Each row is a point on a tangle of strands that fork, close into loops and nearly touch. The rows are in no order.
In the rows, zero is written as 128.
Points whose rows are less than 64.9 apart are linked; no others are. Some points are linked to none.
Ged: [ 90 114 133 139 113 113 139 135 158 185  99 124 145 165 117]
Nit: [141 128  90  93 136  38 101 149 151 171  89 149 113 121  87]
ler: [166 126 191 103 117 155 124  94 108  54 142  90  70 113 156]
Dovaz: [ 92 132  68  92 105 105 114 143 136 132 147 186 143 161 137]
dudav: [ 68 112 107 120 119 109 145 141 160 190 119 130 142 173  99]
vonin: [160 134 122 140 150 119 116 133 104 119 122 125 137 105 135]
Siv: [157 158 135 101 139 148 131 138 140  39 170 170  99 112  81]
buvi: [182 128 154 112 166 129 134 124 104 100 137  94  81 114 142]
gike: [110  98 142 123 136  72 100 127 138 229  84  85 140 148 128]
talo: [204  90 182 135 130 144 155  94 113 122  77  52  68 105 131]
fuf: [118 116 143 125 143  56 110 146 160 221  81  90 125 139 106]
balel: [156 125 170 137 128 155 134  80  89  82 157 114  97  98 137]
bepel: [138 164 136 130 145 181 112 140 132  89 179 170 119 114 123]
Ros: [ 52 119  82 120 125 111 137 153 150 176 139 123 149 171 103]
muf: [119 164 111 126 138 197 103 135 110 100 175 162 129 112 151]
fifeg: [113 126 140 164 132 126 128 146 139 157  94 105 157 139 137]
von: [161 118 169 169 153 137 160 108 115 132 105  53 106  89 128]
Taf: [138 122  97  96 117  56 108 134 150 166  96 166 122 129  91]
lefog: [151 142 195 144 127 170 135 103 103  44 167 101  77 122 151]
Sozo: [111  82 146 132 119  84 109 112 124 222  81  85 154 152 142]
rez: [124 150 103 115 113 151 132 144 141 113 161 198 150 152 144]
Podun: [179 102 178 153 142 138 172 100 124 133  89  53  98  90 127]
deza: [144 118 161 168 149 147 134 104  98 122 111  49 116  74 138]
Vulo: [158 133 129 115 137 130 110 125 116 106 147 156 147 104 135]
zuno: [138 116 157 164 124 163 126  80  92 110 114  77 131  69 138]
ruta: [193 129 165 103 162 121 145 137 120 103 133 103  76 128 132]
pilu: [140 126 108 116 148  32 121 153 154 176  83 123 100 122  87]
pinu: [211 111 175  92 149 114 147 124 134 106 113 110  78 130 130]
vizav: [165 125 154 114 149 138 126 100  89  91 146 104 106  93 139]
suzef: [150 150 137 117 134 161 121 133 138  98 167 180 138 115 125]
papu: [119 124 124 116 144  52 108 155 166 209  79 105 126 136  88]
daf: [ 97 117 108 130 108 146 132 135 125 131 107 124 178 137 144]
Bev: [112 139  90  82 105 111  98 165 183  97 159 217 130 136 126]
kozir: [142 143 183 164 137 176 118 106  81  51 177 103  96 114 159]
bafif: [109 136  88 130 120 100 123 147 149 163 105 165 120 163 107]
Tafu: [155 133 125 165 149 113 130 139 116 129 106 114 137 116 123]
tez: [ 93 137  88 138 104 157 162 128 120 121 140 155 175 160 132]
Gizif: [ 74 125  60 102 105 106 121 145 132 137 141 161 148 164 122]
parem: [ 49 113  80 120 112 111 131 148 134 152 140 125 163 161 119]
tileb: [147 136 170 174 131 172 128  85  80  83 161 114  97 107 144]
sel: [101 158  91 123 122 204 118 115  91 103 171 155 147 112 166]
tole: [ 61 114  85 127  94 128 145 131 132 129 143 142 186 155 119]
lipom: [100 141  81  81 101 108 113 150 164 116 163 211 139 155 136]
kag: [110 134 101 140 102 168 153 123 119 124 122 152 172 140 137]
mukad: [139 128 154 172 135 121 139 136 143 156  94  97 153 119 126]
ludi: [125 151 107 106 120 146 121 163 171  88 170 216 139 139 128]
nim: [ 85 124 110 146 122 125 126 153 140 152 100 118 153 157 136]
Velab: [103 144  82 122 102 144 148 137 128 120 158 184 163 164 141]
sot: [122 122 167 178 116 184 129  74 106 123 112  85 140  77 139]

How many points has the smallest loop of links through each point below? Write - if it is on no loop.
Dovaz => 10
Ros => 9
ruta => -
Podun => -

A tip is a point with one link. Name the tips that can be reached along the links from each point below, in the order of the rows.
tez => sel
von => talo, sot
tileb => ler, pinu
Nit => Taf, Sozo

A fork is a point with three links, a tip a point with one. Leave the first point through the second and follow the links. Name the first fork or tip that comes.
Tafu, mukad => nim
Velab, rez => parem
Gizif, Dovaz => tez
papu, fuf => Sozo
vizav, buvi => pinu
vonin, Vulo => sel
gike, fuf => Taf
sot, zuno => talo
buvi, vizav => ler
talo, Podun => sot

Name the points in between on the shortest way along the links from the first point to the second, in order.
pinu, lefog => ruta, buvi, vizav, balel, tileb, kozir
tole, nim => tez, kag, daf
daf, vonin => nim, fifeg, mukad, Tafu
rez, Ros => Velab, tez, tole, parem
Sozo, papu => gike, fuf
